The views of a scene show one set of named points, each view turned or mirrored, and shifted as a whole, with a little noise and some points left out.
In the rows, zero is written as 128.

Scene 1
View 1
q_519: [126 106 139 114 124 159 119  75 117 127 109 135 198 118 152 121 214 128
 114  63 131 141  71 118 152  94 170 181 111 118 127 116  74 119 102 123]
q_557: [141 107 172 143 131 128 136 109 147 134 144 128 199 156 170 107 215 156
 103  77 131 138  83 135 148  67 153 149 103 117 156 143  64 124 102 109]
q_586: [169 129 156 127 120  99 133 110 168  96 141 111 177 162 204 100 180 153
 115  95 100 145 101 117 136  96 152 138  80 123 150 160  56 110  78 117]
q_568: [141  81 123  92 169 132 109  73 117  82 132 114 163 115 135  71 162 141
 133  57 127 114  98  87 133 153 147 219 156 119 103 141 110 143 108 111]
q_553: [160 112 137 127 178  96 136 122 153  89 161 108 146 164 152  69 148 165
 121  71 126 114 140 118 129 134 130 170 128 115 137 176  92 128 105 107]
q_890: [132 108 164 158 174 125 148 127 138 140 163 138 190 176 142  97 196 182
 109  75 163  95  96 156 147  93 111 171 153  92 149 121  73 121 138  99]
q_888: [127  98 135 160 212 120 145 141 121 132 165 137 155 176  98  78 159 181
 116  41 185  69 149 141 134 140 103 208 181  86 132 137 105 118 154  97]
q_969: [153  97 139 116 152 108 129  98 149  93 146  97 153 146 165  78 165 141
 114  76 102 138 111 102 133 123 170 160 114 128 142 187  90 132  73 115]
q_271: [152 124 116 134 204 105 140 130 131  88 143 122 133 162 111  79 123 162
 139  52 152  90 173 122 128 165 113 202 157 108 120 165 100 111 126 118]
q_974: [158 167 149 169 137 110 160 155 148 124 125 157 171 174 148 131 170 175
 128  64 158 106 161 162 140 101  98 157 101 108 143 131  49  80 128 125]
q_815: [159 151 144 209 207  71 182 220 155 134 183 122 118 238 109  80 126 182
 103  73 143  78 245 164 122 133 114 141 132  98 179 237  89  89  91 107]
q_286: [133 109  93 119 197 138 122 102  91  98 119 131 130 116  74  84 148 140
 140  23 160  87 171  93 114 180 148 233 172 108 101 160 132 117 118 133]
q_269: [143 135 175 196 176 107 178 188 160 158 177 131 163 217 131  93 187 180
  83  79 143  99 165 177 145  77 125 133 120  91 182 187  64 103 105 102]
q_25: [122  78 145  95 126 166 100  49 109 123 116 130 197  96 151 107 226 132
 114  66 129 156  42 104 146  88 173 194 121 119 119 107  85 136 104 117]
q_932: [158 125 149 156 154  98 144 140 165 112 157 117 167 189 163  96 176 161
 110  82 119 119 132 137 135 100 130 150 107 108 158 169  70 112  96 114]
q_962: [165 145 165 186 146  87 167 185 174 134 168 112 152 213 162  96 166 150
  94  97 109 130 180 153 131  87 144 111  86 113 187 225  59  99  58 118]
q_22: [165 121 143 130 131  99 129 130 155 100 145  95 142 165 169  80 165 130
 105  87  87 152 145 105 123 107 178 134  80 136 156 219  85 125  39 125]
q_247: [121  86 159 121 159 143 123  87 127 129 140 131 213 144 150  97 215 166
 106  69 148 123  56 132 156  90 135 190 140 104 135 101  81 135 137  93]
q_908: [129 103 175 140 132 135 133  98 148 143 147 129 206 155 177 110 230 158
  90  86 131 145  59 144 158  52 145 156 111 112 153 113  64 130 117  96]
View 2
q_557: [132 168 164 124 100 121 112  91 128 156 109 191  91 104 163 129 172 128
 135 107 107 105 139 152 121 145 155 155  62 110  82 105  82 107 153 106]
q_271: [135 234 104 130  86 180 120 152 139 198  81  85 110  95 120 150 150 114
 144 118  88  98  84  90 125 101  91 169 130  97 160 147 152 106 125 162]
q_586: [ 86 198 165 116  91 120 149 106 126 151 131 192 113 123 158 142 164 134
 131 106  80 131 146 155 114 172 164 164  97  99 114 124 115  71 165 140]
q_519: [167 170 144 133 107 112 136  91 102 171 130 190  55  51 122 150 171 161
 140  98  96 114 133 127 144 149 146 202  45 113  80 119  79 112 155 130]
q_932: [107 191 153 119  91 145 116 121 135 161  96 157 133 129 155 131 170 112
 134 113  94 117 123 136 100 137 143 142 103 119 123 116 122  83 146 126]
q_269: [125 170 165 136  84 146  74 139 145 156  59 141 163 161 184 114 165  92
 148 113 108  99 124 143  59 105 127  94 107 141 113  84 120 106 116  81]
q_974: [150 192 161 145  32 132 109 142 123 207  93 142 139 127 135 125 166 121
 185 105  92 117  94 170  91 152 126 146  96 110 130  88 111  97 118 108]
q_25: [164 168 137 119 132 108 131  74  97 163 137 191  29  33 124 147 168 163
 126 104 108 106 141 115 170 150 147 211  30 105  68 133  82 122 163 137]
q_969: [100 209 142 115  97 150 145 123 135 153 116 155 110 112 157 146 159 131
 130 101  81 124 139  99 110 141 139 171 117 115 132 136 135  76 149 144]
q_815: [102 217 140 133  73 184  89 188 161 165  45  84 189 180 186 127 158  75
 158 102  93 105  97  97  40  72 105  89 161 139 172  94 167  86 103 110]
q_890: [154 176 130 132  90 148  80 118 130 185  67 140 108 100 136 123 163 107
 144 137 116  89  97 159 127 121 123 131  62 118  92 111 101 136 138 110]
q_247: [166 167 134 126 110 131  96  89 120 178  93 168  60  63 126 137 168 125
 131 133 110  92 113 159 163 140 135 164  34 101  72 124  82 137 162 117]
q_908: [135 152 164 124 110 117  96  91 127 154 105 204  85  94 154 129 174 121
 128 118 116 107 140 163 137 150 159 153  44 109  68 107  76 115 161 110]
q_22: [ 87 211 152 113 115 134 151 119 138 122 127 172 117 132 184 146 165 136
 116  79  87 127 165  81  92 131 156 179 122 122 135 131 135  60 148 149]
q_888: [163 200  95 134  92 185  71 141 140 201  49  81 103  81 120 134 155  92
 145 141 102  81  70 125 131  84  81 138  94 112 121 133 123 145 116 128]
q_962: [ 91 188 175 127  81 141 119 142 149 137  85 166 168 175 201 123 172 104
 140  89  97 116 147 117  48 118 150 117 138 136 135  88 142  72 127 108]
q_286: [180 233  86 134 107 172 138 144 124 197  94  73  68  44 101 166 146 139
 149  96  88  95  83  43 145  73  74 205 107 112 147 157 148 125 113 163]
View 3
q_969: [124  99 145 118 133 135 125 120 103 108 158 158 110 113 128 123 120 127
 154  78 155 114 153 139  97 122 156  87 101 108 153 119 140 145 151  93]
q_815: [106  63 215 140 118 120  26 167 119 132 131 145 113 106 146 107 142  90
 106 138 140 186 129 220 112 159 214 172  90 130 150 130 224 146 215 118]
q_962: [150  76 182 124 133 132  71 142 136 155 156 152  99  90 123 174 172 121
 127  95 122 146 165 185 115 180 196 117  85 106 143 116 192 139 165 104]
q_932: [154  96 159 125 128 127 120 128 111 127 179 181  98  97 127 141 138 122
 145  89 140 117 140 149 129 136 167 116  99 126 136 131 172 141 166  91]
q_269: [161  90 196 139 108 104  70 154 128 155 176 176  97  81 154 154 160 128
 133 109 123 143 143 186 146 153 176 168 100 133 134 123 230 137 161 111]
q_22: [110  96 152 117 144 150 116 119 128 127 146 144 119 123 119 163 140 125
 162  68 143 116 172 133  91 134 175  66  87  95 163 111 132 134 129  92]
q_247: [183 143 145 128 110  82 169 104  89 103 214 223 100 102 174 127 123 150
 171  78 157  66 137  94 149  73  98 122 136 149 125 131 172 133 105  97]
q_974: [216  83 143 125 118 126 127 138  89 132 190 203  77  57 114 121 139 147
 112  81 147 120 120 188 140 175 158 134 106 129  99 140 181 150 203 104]
q_286: [ 95  98 173 116  99 117 136 104  57  35 119 162 137 137 174  29  67 134
 126 101 213 131 115 130  84  48 100 146 129 135 181 124 160 149 137 129]
q_519: [191 124 132 110 117 114 189  95  81  98 184 197  96  96 156 129 119 186
 147  48 178  74 149  99 124  89  85  94 130 113 139 113 143 138  99 103]
q_586: [157 100 131 115 139 140 148 113 113 131 188 177  92 100 104 159 142 138
 163  58 143  93 151 133 119 146 169  66  97 111 129 130 135 143 155  82]
q_568: [115 126 145 118 118 111 164  98  74  66 162 188 125 139 155  73  81 130
 171  81 192  85 133  92 101  53 107 101 130 134 174 132 129 150 122  94]
q_25: [182 144 131 109 120 103 201  82  90  87 189 203 106 109 166 137 115 187
 170  53 181  56 157  75 119  63  68  73 133 127 146 114 135 133  68 101]
q_553: [110 102 154 123 125 120 126 121 101  99 163 179 112 128 134  98 107 107
 162  93 159 115 131 133 111 105 165 115 107 133 160 140 152 149 167  86]
q_908: [203 136 146 121 117  95 163 114 117 133 217 210  96  97 153 171 150 167
 167  66 139  68 159 112 149 111 116 106 125 133 113 124 182 132 104  95]
View 4
q_586: [118 155 137 161  56 126 192 136 117 106 147 152  92 103  86 130 105 118
 126 123 183 132 131  93  80 163 110 146 166  88 203 135 106 110 150 156]
q_974: [148 177 104 142 103 154 166 155 178  85 154 155 124 187 115 127 111 102
 151 143 136 122 136 156  91 165 127 121 148  37 161 100 101 120 139 119]
q_557: [127 132  94 144  68 145 173 131 121 109 160 136  99 103 121 163 127 127
 131 142 146 121 109  92  85 149 126 154 161  92 152 136  94 102 150 138]
q_286: [136  64 129 103  98 149 102 133  78 161 118 165 126 166 110  28 109  86
 149  85 128  58 109 182 165 178 187 149 148  65 107  90 132 141  81 165]
q_271: [149 116 141 116  79 139 110 152 106 135 144 164 116 168  62  51 107  94
 151 107 119  73 130 195 130 184 158 107 151  59 147  94 115 139  99 154]
q_888: [156 116 104 103  75 149  95 150 116 133 168 149 112 164  88 100 124 100
 155 131  71  65 116 204 126 178 181  82 152  75  95  93  97 128 110 125]
q_247: [134  68  95 137  65 140 143 144  94 126 147 136 100 102 149 145 120 117
 146 116 150  92  72 102 117 155 160 148 186  96 107 142 104 124 128 163]
q_962: [115 238 141 122  89 143 175 110 121 113 169 155 112 139  42 115 124 122
 121 164 112 115 194 125  81 162  96 137 114  75 220  99  98  78 143 113]
q_969: [125 145 146 129  73 134 159 128  96 130 138 160 102 121  66  87 105 112
 132 120 164 100 138 123 103 169 122 149 144  87 194 127 116 113 129 158]
q_553: [140 158 143 129  63 131 138 139 120 120 153 159 102 151  50  90 106 108
 139 125 138  95 142 170  92 174 131 105 145  66 184 112 107 127 129 143]
q_890: [150 130  94 124  71 147 130 144 137 106 173 134 107 129 114 155 130 118
 152 147  94  98 108 146  95 157 157 106 160  87 109 114  86 112 131 121]
q_568: [136  47 132 129  56 132 125 141  75 148 123 150  95 121 114  80 104 103
 141  85 164  76  88 136 133 172 165 140 172  91 130 135 119 146 106 180]
q_815: [139 244 150  99 106 148 130 112 128 126 173 164 124 184   0  63 119 111
 143 164  63  84 210 208 104 186 127  81  93  59 203  61 106  83 112  98]
q_22: [103 163 155 136  68 130 180 109  81 136 136 161 102 108  55  79 115 122
 123 129 164 113 159  98  99 164 105 176 132  93 225 127 116  97 126 156]
q_519: [126  89  90 147  86 151 169 135 109 121 132 145 112 109 162 143 120 113
 148 114 169 121  81  80 119 149 146 190 173  88 121 139 113 114 136 160]
q_25: [126  50  91 155  66 149 165 128  88 127 131 142 103  86 165 151 119 116
 141 109 181 109  68  60 120 144 156 188 189 109 107 157 108 115 135 174]
q_908: [133 123  84 149  63 147 170 134 128  99 173 127  89  95 134 186 134 127
 140 147 140 126  98  81  83 143 138 147 172 105 132 146  87  94 149 138]

In a view up to two points have been moved. Name them for each view, in the order of its rows, or write none.
view 1 -> q_969
view 2 -> none
view 3 -> q_974
view 4 -> q_247, q_553
